Points, in no order, along strands that fork and pass close to each other.
(in the rows, 128 means zero)
Two points are linked if the straight distance between their rows is under 165. Some points are linked to none.
Gup: [187 118 113 117  95 134  91  81 146 119 125 102 123 126 127 101 143 141
 134 122 143 184 138 149 121 114 132 107 181  96 106 172 182 112 134  79
 120 150 172 155 169  84 136 107]
lisi: [158 113 143 101 152 121  83 110 142  95  83 183 164 117 109 147 115 107
 181 156  65 126 198 118 140 169 173 148 132 138 101 152 179 151 108 101
 110 134 156 109  99 146 143 140]
vosa: [128 119 109  93 127 144  95 128 105 110 117  89  97 171  97  97 106  92
 107 139 131 129  90 144  99 104  78 122 128 112 153 123 118 139 130 154
 132 134 128 133 132 135 113 109]
somug: [161 191 140 116 144 161 108 103 147 107  46 170 129 124  99 152 119 126
 129  79 130 174 154 168 115 129 142 114 135  62 165  94 136 117 163 168
 126 123 153 185 143 155 103 152]
Kavof: [137 142 147 114 172  94 138 132 137  90  79 215 124 143 115 169 101  90
 171 157  84 103 203 105 147 163 169 134 113 147 152 135 128 176 108 118
 137 145 112 140  72 160 153 121]
lup: [161 138 157 173 152 157 134 152 131 123 148 113 168 153 118 164 188 162
 132  74 157 173 132 145 125  96 115 129 104 126 115  85 120 127 119 142
 111 137 130 163 134  96  95 164]
ses: [125 122 155  81 146 137  89 130 126 144 112 125 135 151  82 122  95  91
 129 144  84 107 118  95 120 112 114 122 149 119 125 139 134 172 108 129
 144 125 115 105 115 142 123 128]
Femo: [169 131 197 143 129 119 107  92 147 126 107 178 190 122 137 199 186 176
 155  94 116 146 183 129 141 114 195 143 138 114 111 113 114 123 138 106
 133 122 126 144 159 119 105 136]
tor: [173 144  83  93 126 111  79  87 145  96  97 147 158  78 105 153 144 164
 160  99 171 140 145 165  95  67 105 143 126 101 115 105 113 124 166 149
 129 160 133 139 170  77 118 130]
gom: [ 84 127 194 128 131  59 198 127 128 167 127 170 112 124 168 157 126 137
 102 186  80 107 143  90 146 146 182 114 160 168 156 138  95 175 120 119
 173 117  76 159 107 170 208 119]
Buse: [142  96 126  90  70 101 106  94 126 145 167  92 156  40 121  94  95 165
 135 177  99 121 113 121 157 159 137 116 184 129  97 220 182  77 158  93
 142 120 160  62 190 123 185 144]
Genu: [137 144 152 184  94 127 151 135 109 128 169  86 128 149 125 137 188 145
 112  66 159 170  78 136 124  98 120 144 131 122 113  89 113  83 138 157
 109 133 130 135 132 102 118 119]
siz: [148 133 112 134  82 117 115 123 143 162 181  80 122 134 120 123 133 122
 131  75 148 131  89 125 143 101 103 149 129 109  90 120 140 114 133 132
 121 125 126 100 152  79 110  99]
kefak: [ 87 131 149 150 131  81 159 124  89 156 166  98  91 150 174 111 121  98
 104 150 121 129  87 103 117 131 117 134 134 146 123 120 121 136 135 118
 128 130 119 125  90 130 199  83]
golev: [ 93 107 154 151 166 150 123 147  75 128 158  32  96 188 117  95 157 126
  85 141 143 159  51 111  97  98  74 130 117 167 124 118 123 146  99 108
 118 141 108 132 116 122 146 120]
sugem: [ 92 124 110 158 160 120 182 158 161 139 133 152 140 143 131 152 141 140
 105 157 145 105 144 113 141 115 143 102 140 177 167 131  95 186  92 138
 162 137  91 176 112 146 116 149]
giz: [175 106 125  90 108 106 152 137 133  90 153 157 116 147 152 136 120 102
 124 171 143 104 174 134 123 107 141 123 161 125 137 142 155  83 116  97
 120 165 174 189 101 101 142  92]
salef: [188 103 147  86  98 109 111 104 113 105 163  77  97 153 145 121 133 104
  97 139 167 129 116 131  82  77  86 145 159 114  99 129 144  93 144  85
 121 165 151 157 120  58 168  65]
lofoz: [114  92  45 152 117 157 152 128 119 123 204  77  68 135 143  94 107  62
  90 156 158 106 115 109 113 135  53 155 118 135 126 126 193  97 122 105
 122 124 168 148  84 122 117  54]
Kadu: [120 142 155 178 172 168 136 166 116 136 141 148 142 146 126 150 163 120
 152  82 142 104 132 120 132 103  98 143  61 152 144  63  67 200 133 191
 141 118  58  94  85 108  83 135]
faris: [110 175  85 120 104 185 116 143 135 124  78 131 124  83 108 112 100 144
 139  67 162 146 125 178 122 128 126 142  86  77 173  91 117  87 163 206
  99 119 158 132 174 144  62 156]
Ladu: [137 103 148 117 124 162  92 138 107 117 127 103 138 158 109  85 120 115
 145 163  84 108 119 117 147 140 149 115 156 123 118 150 157 114  96 127
 112 111 144 105 125 147  86 140]
subu: [ 92 123  49 134 121 126 145 139 145 151 156 130 102 104 124 115  81  82
 125 122 126 113 115 109 149 167  99 147 101 130 131 149 156 128 111 140
 128 111 144  92 122 156 119 114]
mokes: [171 178 154 131 118 156 119  95 151 124  84 181 152 117 127 166 153 167
 143  70 127 172 169 163 131 135 191 122 139  77 130 103 138  87 149 120
 111 127 163 166 155 138 100 154]
pefe: [171 110  50  86 130 142  88 126 145  55  90 142 139  80  55 114 116 116
 157 142 140 121 168 158 115 105  84 138 148 108 134 156 175 127 130 166
 126 160 174 150 146 112  93 146]
viz: [104 120 166 154  92 117 143 120 118 177 184  81 144 108 132 116 133 136
  99 136  85 133  85  91 161 154 147 127 176 129 111 170 162  98 127 122
 135  99 141 104 148 157 157 124]
Pedu: [120  73  98 172 105 189 102 162  91 119 197  35 104 152 118  63 133 118
 133 124 139 131  95 123 121 124  57 137  83 150  95 119 174 104 102 108
  97 101 141  60 126 102  67 110]
folal: [166 143 129 119  78 145 119  91 117 155 152 127 124  98 159 110 114 179
 173 110 137 177 125 156 140 187 175 137 127  86  99 159 149  53 151  82
  99 118 156  55 168  96 145 143]
misiv: [154 100 121  86 117 161  60 121 127 108  88 128 179  84  90  91 116 170
 197 144 109 155 148 160 124 148 145 136 126 117  96 158 174 127 130 121
  93 145 173  60 160 106 113 173]
siv: [146 141 161 140 147 154 138 141 116 134 140 139  95 198 153 115 124 102
 122 127 113  99 124 116 147 143 174 122 139 111 124 121 130 118  96 112
 117 111 120 143 102 136  93 130]
ded: [ 96 104 110 150 168 138 141 177 120 149 158 141  86 183 146 107 126  81
 120 143 114  65 133  99 147 104 102 148 106 154 112 110 127 209  86 113
 138 124  95 110  67 109  96  92]
gemup: [139  76 200 113  94  98  84 121 103 121 118 116 177 113 143 112 155 150
 159 163  62  96 143 103 142 132 159 148 166 131  62 163 139 124 124  90
 110 116 136  60 123 100 149 116]
Tuviv: [144 113 100 137  92 163 122 123 105 136 173 127 144  99 138 101 114 135
 179 113 139 151 122 146 136 181 135 158  85 112  99 134 157  73 146 138
  84 120 172  50 128 113 117 145]
sufog: [ 99  68 117 167 160 165 115 178 114  95 142  99 180 119  95 110 189 134
 129 146 118 103 118 109 109  73  69 121 106 194 116  96 118 174 101 177
 134 112 113 112  99 127  76 154]
guv: [107 132 167 137 178 155 145 133 166 141  93 147 195 110  98 189 131 180
 152 157 130 136 164 105 131 135 162  92 120 158 190 113  66 183 127 166
 191 121  49 126 117 167 101 176]
gaf: [119  81 152  88 121  89  97 113 144 114  95 120 169 100 106 109 125 147
 134 189  95 135 139  98 128 115 134  80 176 175 117 201 156 152 111  68
 141 157 141 141 155 136 193 137]
rar: [107 128 149 139 125 103 158 134  99 130 157  67  96 139 157 121 155 141
  81 117 170 101  43 103  94  95 114 141 128 157 100 114  61  89 116 132
 135 120  77 109 135 108 151 131]
lurud: [133 164  74 136 102 128 161 115 139 168 152 130  42 180 155 113  71  81
  92 111 163 127 107 143 136 162 109 134 123  82 137 130 142 109 150  88
 129 130 144 136 107 122 134  74]
zumaz: [ 86 116  89 142 154 121 113 163 153 138 115 138 157 115  83 137 108 113
 172 134  85 136 168 113 169 161 118 140 110 155 132 159 172 206  87 121
 119 142 142 104 113 147 126 133]
dodu: [142 133 172 134 142  86 170 121 144 131 129 138 100 140 200 148 139  99
  80 124 162  79 132  88 110  95 140 156 149 118  82 108 103 143 123 110
 134 125 102 170  85  81 161  82]
roz: [107 116  84  97 117 189  91 139 107 100 110  92 145  75  96  88 106 159
 140 108 176 144  94 173  90 120  99 152  65 129 147 101 124  74 151 199
  87 124 160  87 185 140  70 179]
mame: [178 136  97 154 132 182 121 132  94  81 133 116  96 167 154  88 135 119
 137 112 149 162 132 187 117 160 116 123 107  89 127 113 155  71 138 127
  81 131 173 143 108 109  97 131]
Satob: [163 156 182 124 133 117 145 109 149 131 105 169 105 184 165 150 132 124
 104 144 113 123 160 130 143 141 218 102 172 121 125 128 147 103 108  71
 131 124 137 196 118 150 133 127]
Zival: [168  94 130  90 138  87  94 108 174  91  91 174 179  92 104 177 144 141
 151 146 123 123 216 117 120  80 135 121 154 153 115 161 143 168 113  78
 147 166 143 153 138  92 148 121]
femu: [127 121 157 118 156 112 106 111  95 107 115  71 122 173 113 116 151 135
  96 135 146 181  69 139  81  91  84 114 124 148 139 109 101 148 138 130
 122 154 112 154 125 124 174 118]
falel: [165 124 176 133  72  89 123  78 126 140 132  91 101 134 161 114 141 146
 107 126 140 176 109 126 124 110 155 108 197 104 104 165 150  76 140  62
 128 126 148 138 160  95 173  85]
Lem: [128 158 152 181 115 103 191 117 177 176 143 155 124 135 166 182 164 126
  77  79 141 100 129  91 151 115 164 158 156 113  87 100 111 158 136 122
 151 112  96 167  97 111 128  96]
butuk: [141  62  59 153  82 185 112 126 105  97 204  32  91 132 120  62 118 101
 103 155 162 116  97 129 107 122  46 129 125 147 124 144 180  75 125 110
 113 116 160 109 130 104  88  76]
Morez: [130 127 101  76  84 137  81 101  94 123 135  82 133  82  93  81  90 157
 154 123 154 154  71 171  94 125 102 152 103 123 127 120 127  71 181 170
 101 136 152  44 177 120 134 143]
tiko: [157 150  90  74  96 132 106  89 120 119 102 145  97 115 118 110  78 119
 147 124 143 142 121 154 112 148 132 132 131  69 136 136 133  81 160 133
 117 139 153 117 153 126 124 125]
pas: [127 151 154 137 146  98 164 127 139 115 105 202 118 160 145 161 125 107
 145 168  83 128 190 125 155 180 206 110 141 155 158 126 150 135 108 104
 127 136 135 190  83 185 160 125]
fov: [137 162 142 100 117  71 174 101 154 113  66 216 102 134 116 178  94 130
 124 142 130 119 171 129 117 126 174  95 149 111 180 112  88 129 149 134
 166 145 102 193 126 171 150 126]
tup: [132 147 107 164 165 151 140 161 157  97  87 175 158 122 101 159 144 126
 150 103 122 115 188 149 159 125 136 126 117 120 177 102 110 176 122 195
 144 120 107 162 113 148  66 151]
pulep: [106 137 143 127 119 121 120 102 126 137  97 103 158 105 111 111 133 153
 119 126 120 175  81 131 125 138 144 102 147 122 143 136 120 115 141 166
 122 111 138 134 166 168 140 160]
zap: [123 138 183 182 186 191 130 174 122 139 137 134 171 168 124 158 174 145
 159 104 116 163 151 136 149 140 148 120  84 151 142  87 127 165  97 152
 112 117 123 147 106 139  92 174]
Varu: [ 88 112 131 200 142 100 151 139 138 155 153 126 158 127 147 143 179 122
 135 133  93 115 148  96 171 130 139 158 144 153 101 122 148 205 107 137
 134 119 118 152  93 126 135  96]
debos: [158 158  70 116 146 140 123 130 154 137 125 131  75 182 134 133  98  97
 101  86 184 144 134 180 120 124  92 143  95  90 133 117 137 154 139  99
 115 161 141 164 131  89 116 108]
Fim: [121  86 198 113 120  80 122 129 103 111 119  97 157 122 160 113 166 148
 126 176 114 108 109  95 113  93 142 118 166 157  90 145  95 122 116 111
 126 129 115 123 117 106 174 117]
paget: [ 77  87  99 125 150 148  91 186 111 111 100 109 169 132  89 102 140 140
 160 156 101 117 121 137 108 109  72 108  91 187 122 124 106 178 107 135
 110 141 126  64 104 123 113 157]
Fetu: [135 132 158 112 117  79 105  95 147 152 120 172 178 100 132 185 134 148
 159 101 118 145 156 123 129 120 153 143 117 130 119 125 103 146 149 118
 140 134 117  96 148 116 162 126]
dotiv: [121 165  99 103 147 135 123 123 138 120  75 110 121 139 128 138 115 171
 112  99 192 173 105 185  89 114 111 103  83 115 170  96  67 124 155 137
 116 156 108 170 172 123 132 159]
Siru: [153 104 166 138  90 120 138 107 142 146 164  70 109 135 167 102 129 109
  94 163 133 118 128  91 143 121 141 115 207 118  90 181 190  99 112  55
 130 131 155 174 129  92 163  74]
Fevu: [180 123  92  80  60  97 113  72 173 127 121 144 103  87 110 128 105 108
 137 147 133 137 169 122 137 128 142 133 204  89 115 192 185 104 140  88
 151 140 177 152 164  99 156  75]
zum: [133 189 168 115 112 109 157 106 120 138  82 203  89 162 140 142 103 123
 126 101 125 124 127 136 124 149 181  99 124  90 172 100  74 116 164 141
 140 131  99 155 129 167 137 127]
laro: [126  74  68 146 148 169 118 155 138  96 161 105 170  95  98 113 155 121
 130 127 139 112 133 116 113 106  70 131  94 164  89 127 175 139  99 150
 111 132 158 137 122 119  82 160]
noz: [ 93 135  24 148 141 162 153 165 146 112 142 128  76 148 133 127 120  94
  76  89 182 119 121 165 107 125  68 140  60 143 169  91 113 136 123 158
 123 124 129 157 132 147  77 112]
Nabop: [123 131 140 169 152 128 112 111  92 140 142 131 124 144 160 111 123  95
 171 124 100 161 138 117 139 180 132 155 101 113  93 125 175 144 135 100
  92 130 161  92  78 125 162 101]
Rem: [135 146 184 137 192 115 148 112 145 137  99 198 129 143 149 176 125  86
 126 141  88  91 180  77 140 143 171 148 132 134 129 114 120 209 116 121
 159 122  78 151  61 149 151 103]
gis: [123  74 106 139 145 129 124 162 115 127 173  88 133 156 148 101 142 115
 133 170 131 105 132 111 124 110  92 124 122 164  80 144 167 148  91  56
 104 163 149 132  84  78 142 109]
maf: [138 102 147 101 155 107 151 148 147 126 148 135 128 122 161 147 124  75
 105 156 131  58 156  70 121  94 108 161 140 135  87 122 138 155 104 114
 131 137 122 161  64  94 144  78]
dele: [135 153 166 136 177 120 147 104 134 123  98 181 141 125 145 172 128 109
 127 117 134 103 140  92 107 124 140 132 112 124 133  94  72 176 146 161
 160 122  66 131  77 136 140 125]
tifom: [152 112 141 123 168 150  71 126 124 100  78 143 179 125 120 119 143 142
 182 135  97 166 164 151 125 152 147 123 109 128  95 134 159 154 109 112
  91 131 155 108 121 118 126 171]
vun: [120 192  89 150 101 189 159 130 132 162 121 122  49 161 150  99  81  99
  93  67 150 148 103 156 129 188 124 121 101  66 139 108 139  74 147 111
 106 110 153 129 116 153 102 112]
Lop: [123 131 159 126 113 108 144 117  88 137 167  89 119 100 156 126 125 138
 114 112 144 109  60  95 104 138 124 154 113 128  80 128  96  56 139 131
 121 106 109  59 138 114 160 153]
Nibop: [132 114  88 174 106 103 118 131 148 143 160 102 143 131 129 118 158 110
 139 100 128 140 129 132 157 109  93 146 131 125  90 121 162 173 126 142
 117 129 140 138 120  90 117  89]
Koro: [112 111 159 170 156 183 137 172  73 110 165  62  90 212 130  79 164 133
 105 143 140 162  78 136 122 122 110 108 115 159 149 117 131 102  81 115
 101 124 134 143 118 135  94 137]
nipa: [139 100 117  89 117  72 125  99 181 101 104 157 167  59  90 170 116 116
 135 159 114 123 190  87 130 119 132 129 172 161 121 191 176 158 108  97
 151 164 152 167 136 135 185 115]
zep: [ 81 114 171  91 119  88 166 147 116 158 139 152 137 112 112 138 105 152
 122 189  74  99 111  96 148 140 157  88 145 173 172 152  88 140 113 146
 170 116  80 114 147 191 169 169]
vekir: [106 110 125 141 112  95 153 122 135 175 200  53  92 101 179 102  98  89
  85 166 132  93 106  71 144 129  94 144 171 131  84 166 190 118 123  68
 136 121 140 136 106  97 191  57]
pesim: [ 68 115  78 159 160 150 146 160  96 130 163 131  49 167 155  84 119  65
  94 137 133  84 102 112 113 119  84 149  87 161 148  98 117 180  98 145
 142 106  98 112  88 144  95  83]
Tiduv: [106 185 159 149 117 121 150 117 126 171  94 159  96 153 159 120 108 127
 124  98 101 157 116 144 151 190 183 102 126  92 148 131 113 129 143 122
 125 106 116 126 141 171 150 137]
likag: [ 56 127 171 151 165 142 168 167  72 166 167 128  99 162 152 117 146 131
 124 155 121 125  78 109 112 131 123 119  87 197 153 103  65 167 100 140
 141 114  72  92  94 151 154 147]
metef: [142 142 120 104 101 132  89 103 132 144 102 140 166  74 132 125 135 201
 188  99 147 188 137 171 128 146 167 136 109 105 111 141 129 103 153 123
  97 137 156  82 201 100 131 169]
doz: [ 92 104  97 114 124  80 118 132 118 156 168  83 103 108 143  99  88  79
 118 169 106  97 110  88 128 127  72 148 137 147  96 153 163 152 129  96
 131 132 133  89  85 108 196  68]
Puz: [116 150 114 136 131 101 144 130 137 137 128 107 119 144 145 136 146 156
 103 102 181  96  80 138 108  79 118 128 122 143 128  98  45 133 137 151
 148 129  69 131 147 101 111 136]
katom: [124 149 131 157 155 178 156 152 110 105 120  99  75 190 126 109 165 136
  56 101 170 127  77 156 104  87 109 115 132 120 167  83  82 122 116 166
 138 116  96 186 136 139  64 143]
Deri: [145  90  98 168  89 165 141 129 114 156 224  74 114 126 149  96 112 116
 152 127 132 132 122 105 157 164 102 153 104 119  84 137 193  82 120  94
  97 103 159  66 104  96 100 101]
Par: [ 92 149 176 151 135 107 128 113 143 177 101 144 158 126 144 152 135 163
 132 125  71 168 140 135 169 200 196 117 138 134 133 161 130 154 124  99
 134  94 116 124 168 179 166 159]
vaze: [170 153 159 116 174 129  77 101 145  86  39 153 152 139 105 150 141 147
 141 115 131 163 165 164 113  86 135  98 147  92 160 111 108 159 147 145
 144 127 116 180 156 126 100 148]
fot: [105 145 138 125  96 122 160 119  73 138 149 111  85 114 162  98  95 144
 111 132 137 123  57 130 116 178 138 112 105 111 127 131  95  28 157 138
 121  96 124  69 149 168 151 160]
Loro: [109 107  95 118 137  88 137 146 142 114 118 135 146 130 127 132 129 134
 128 153 147  98 130 129 121 100 115 108 130 164 144 137  87 158 112 132
 142 150 107 143 128 116 129 136]
Bim: [138 138 203 164  81 103 136  87 123 156 137  87 136 120 139 133 167 166
 103 102 104 176  91 105 148 139 175 130 191 106  96 155 144  78 136 101
 126 105 138 125 165 134 164 120]
raz: [129 123  89  98 152 152  87 190 147 114 105 123 141 155  81 131 115 126
 149 103 141 118 157 172 130  79  72 122  82 135 167 105 103 189 112 147
 121 157 113 118 141  93  69 145]
Vibef: [108 111 157 111 130  83 106 115 151 137  84 146 157 131 119 134 126 161
 150 167  83 164 158 133 158 156 179  86 155 161 146 184 140 162 102  76
 138 136 130 138 171 159 168 150]
bipu: [135 174 134 157  86 159 150 115 134 140 112 138 148 102 134 142 162 187
 131  68 148 152 110 146 133 145 180 127 139  82 102 106 116  47 146 130
 104 118 155 141 155 136  89 163]
mik: [ 82 135  82 181 137 161 134 159 104 136 160  92  69 168 148  92 137  87
  98  84 156 133  84 147 114 129  75 146  63 143 147  79 113 154 124 168
 114 105 109 110 119 135  93  95]
getov: [ 83 147 149 105 150 127 162 144 150 165 112 169 159  99 104 176  96 162
 141 148 101 106 140 104 150 162 170 104 113 153 184 138  74 158 116 158
 173 110  67 106 149 193 129 191]
Mip: [120 108 145  98  81  66 126 101 106 145 158  77 134  69 149  94 112 176
 117 177 116 152  79 129 133 143 126  86 166 147 105 194 136  60 164  94
 137 121 139  86 186 126 221 147]
Femal: [128 187 199 165 186 170 153 121 148 137  70 175 158 144 129 187 141 154
 141 105 137 173 164 133 123 151 174  89 100 127 195  80  72 169 154 164
 157 120  73 160 104 168 119 165]
Zozup: [ 87 121 148 141 108  49 167 123 109 153 139 144 107 126 175 122 115 114
 128 174  91 129 134 112 145 158 156 119 155 144 135 151 130 138 135 107
 135 125 126 136 106 152 214  87]
Fati: [126 201 143 175 114 188 178 144 136 143  99 155 109 145 137 137 158 152
  97  53 139 126 113 141 135 150 179 113 129  82 124  79  95  71 132 140
 120 103 133 161 113 164  70 161]
Zekev: [111 194  79 160 117 201 169 151 155 142  95 165  89 135 131 118 113 101
 100  67 131 130 140 151 145 182 153 114 105  86 147  96 140  87 126 143
 112 102 164 165 105 182  73 144]
mimal: [143 181 128 155 174 158 150 142 127 102  77 166  90 176 133 134 138 122
  94  91 166 119 132 175 114 103 116 111 113  96 191  72  64 168 155 180
 150 126  79 186 112 132  84 141]
Vese: [142 145  84 132 129 135 134 121 179 113 106 164 180  79  88 177 136 148
 137 105 145 114 162 128 140 106 137 131 141 106 145 117 125 127 134 172
 146 135 133 173 145 140  74 153]
ruka: [ 81 113 164 115 133 129 112 153 104 156 157  92 180 110  95 141 143 161
 140 130 128 137  70 113 102 105  98 128  91 193 130 107  76 130 135 167
 132 124 106  56 132 140 154 168]
misaz: [194 145  78  79 131 128  80  98 153  71  71 176 128  90  83 139 131 148
 165 123 147 149 194 179 120  87 126 129 167  80 143 145 163 117 142 127
 133 161 167 180 181  95 100 139]
gamor: [157 141  56  76 131 144  95 114 124  88 111 110 119 119 106 126 126 160
 123 115 190 128 111 189  90  85  89 132 107 105 138 111 102  92 153 137
 116 170 132 162 181  94  96 145]
vuvo: [135 122 120 154 177 146 111 180 133  99 106 154 160 149 104 143 158 128
 156 110 125 103 171 151 141  83  90 122  97 137 152  86  87 206 126 177
 145 131  83 123  99 100  68 143]
Gen: [ 97 133 117 108  82  77 155 124  96 152 156 141 112  85 148 109  72 136
 138 163  98 128 104 138 148 193 142 109 119 124 145 162 122  64 165 141
 132 106 140  66 151 176 182 151]
fifet: [122 134  96 128  91 124 145 120 152 124 125 190 173  73 111 157 129 141
 161 110 110  97 157 126 168 170 177 166 124 108 127 135 130  92 141 168
 120 120 153 112 140 161  87 148]
zibe: [180 117 100  93 175 134 130 160 130  78 144 166 110 177 112 153 119  87
 112 148 146  96 177 156 112  95  92 131 125 124 153 115 142 129 114 112
 130 169 149 191  93 106 114 125]
sori: [151 142  63 120  66 106 127  97 164 173 169 104  97  88 140 117  99 112
 122  94 147 104  99 120 156 136 106 161 143  82  81 149 148  85 160 126
 136 103 135  82 148  91 125  90]
timaz: [ 70 122  96 164 178 157 150 171 100 106 117 161 101 148 131 103 132  91
 131 143 117 114 135 133 126 140 113 121  85 171 180 100 100 186  93 181
 134 109 101 124  86 171  94 134]
vep: [ 91 146 207 138 151 122 132 142  88 168 145 129 152 145 135 155 140 153
 155 115 122 162  88 116 117 149 134 123  83 160 131 113  71 140 132 130
 127 122  96  72 126 139 181 163]
Megot: [ 65 126 106 163 154  80 160 139 150 165 141 157 153  94 124 166 125 115
 141 144  78 112 155  84 178 170 139 164 126 162 129 151 146 202 109 132
 147 124 110 118  97 167 169 110]
Lize: [136 162 151 130 157 119 125  93 147 123  81 204 176  88 128 184 116 126
 164  97 127 121 162 110 127 161 158 142  88 110 131 105  89 148 166 164
 140 123 102 107 113 150 135 148]
zipag: [123 131 153 159 143 131 105 157 103 146 143 131 139 159 131 129 150 110
 170  81 118 114 119 119 138 121 100 155  65 134  86  92  99 184 131 136
 105 128  94  61  93  82 117 118]
Fak: [ 78 107 140 141 160 194 136 175  77 111 144 106  97 178 123  77 136 115
 106 152 116 153  90 136 109 131 115 103  90 171 186  99 119 123  88 168
 113 103 129 129 117 188  88 147]
mipu: [119 110 151  74 108 111  77 112 109 147 138  88 178  74  86 116 111 172
 148 134 124 151  74 131  96 108 105 131 118 155 101 142 124 102 160 139
 118 139 140  41 171 125 171 169]
tope: [147  73  71 113 135 142 110 136 117  79 155  95 147 116 120  98 141 111
 128 166 139 127 133 133  98 109  70 129 127 155 101 148 179 124 113 108
 104 171 172 147 100  93 146 120]
zul: [111 131 168 144 169 153 143 157 129 131 115 134 143 179 115 127 157 148
 121 154 114 156 127 132 145 117 156  82 141 162 183 118 106 164  93 147
 138 129 106 180 120 162 108 160]
maz: [154 133 148  84 126  84 120  89 131  83  60 181 139 117 105 156 121 148
 143 157 128 134 160 136 108  92 158  96 162 110 168 119  99 111 151 146
 151 146 125 187 152 152 129 135]
vebe: [113 104 189 122  97  83 120 128  87 154 177  39 126  95 147  94 120 144
  94 171  94 117  66  90 144 132 112 110 179 144  88 190 147  84 136  92
 144 103 121  67 154 120 207 123]
Kebav: [101 120 128 157 104 173 125 135 113 166 172  65 105 145 119  78  97 110
 111 139 102 150  87 112 155 167 129 108 152 119 145 156 180  96 106 126
 121  85 150  99 142 174 100 123]
mide: [155 141 127  79  84  79 112  85 177 157 112 177 117 101 130 162 101 116
 132 118 101  96 164 106 166 137 170 161 173  74 105 172 143 122 142  93
 154 114 131 116 167 119 134  92]
Zavo: [201  97  55  85 132 160  87 127 153  71 131 133 122 112  80 110 126  95
 150 151 134 125 184 145 124 108  79 136 156 108 104 169 214 135 112 104
 121 169 185 165 127  73 112 121]
toka: [101  80 176 114 136 118 148 168 111 124 147 105 138 131 149 109 151 109
 105 187 102  62 124  72 119  82 120 128 163 173 110 130 112 159  85 127
 138 126 100 136  79 112 142 103]
zosi: [142 137 216 114 125 105 129  74 147 126  86 196 176 110 149 197 150 156
 133 130  76 117 177 102 137 162 227 143 152 127 125 122 113 112 142 112
 146 102 108 147 143 176 142 141]
vufe: [142  95 179  63  93  66  97  99 147 147 115 152 155  81 142 152 110 125
 133 160  62  82 178  89 151 136 164 154 172 122  86 185 153 134 130  67
 149 116 130  81 151 119 179  96]
Kole: [145 125  40 130 173 144 152 174 143  77 148 168 106 145 103 160 127  89
 104 112 166  97 169 160 122 103  60 147  81 134 169  96 128 141 122 158
 133 150 137 181  95 123  85 126]
Nipub: [156 123  66 105  56 140 131  89 122 131 181  67  90  80 140  92 102 133
 112 128 175  96  74 124 110 126  97 150 149  96  94 147 141  24 160 124
 127 111 142  83 160  94 113 106]
bakup: [ 96 161 100 108 133 158 109 158 148 146  86 102 132 122 116 123  99 149
 131  83 162 143 111 162 120 112 112 116  78 118 176 106  83 150 130 171
 120 126 105 129 180 126  87 159]
kas: [105 129 110  92  89  98 138 117 119 125 122 176 151  63 107 128  80 141
 164 145 109 110 130 130 146 177 163 141 116 120 145 150 124  79 154 168
 124 120 152  74 154 177 139 163]
Gule: [187 133  73 109 112 110 112 106 146 108 138 108  78 166 140 125 131 105
  97 109 189 122 126 174  99  88  79 152 142  91 104 123 134 126 155 101
 127 161 142 170 134  52 130  79]
faret: [153 132 133 134 160 146 157 146 126 101 142 125  99 182 127 136 150  98
  63 137 151 103 123 138 103  74 102 122 159 125 153  98 123 134 122 148
 150 139 126 218  99 125 107 118]

A fork is a point with three links, a tip a point with one. Leave the first point through the second and follow the links. Name the first fork or tip that comes.
rar, Puz | siz
Femal, guv | falel
Puz, rar | vuvo
gaf, Vibef | mokes
maz, fov | Zival
Fevu, mide | Lem
lofoz, butuk | Kavof

A fork is a point with three links. Follow the links from the first point to the second and name the forks in between, in order.
femu, zosi | Ladu, Kavof, Femo
Femal, dele | falel, viz, Ladu, Kavof
gom, Fak | falel, viz, Ladu
Siru, Zekev | falel, viz, Ladu, Kavof, Femo, mokes
Buse, vun | viz, Ladu, Kavof, Femo, mokes
Fevu, noz | falel, viz, Ladu, pesim
Nipub, pefe | siz, vuvo, bakup
gamor, Genu | bakup, vuvo
butuk, noz | Kavof, Ladu, pesim

Follow the links from the first point to the second, and from the first to the third. Name the last point that the two ways share.
metef, giz, doz | Ladu
folal, Fak, vaze | Kavof
butuk, zum, Fevu | Kavof
bakup, Megot, Nipub | siz
Zekev, zum, mide | mokes
mipu, Genu, pefe | bakup
zibe, misiv, mide | Ladu
Lize, Buse, kefak | viz
Nibop, Zavo, zipag | vuvo
ses, vun, Par | mokes
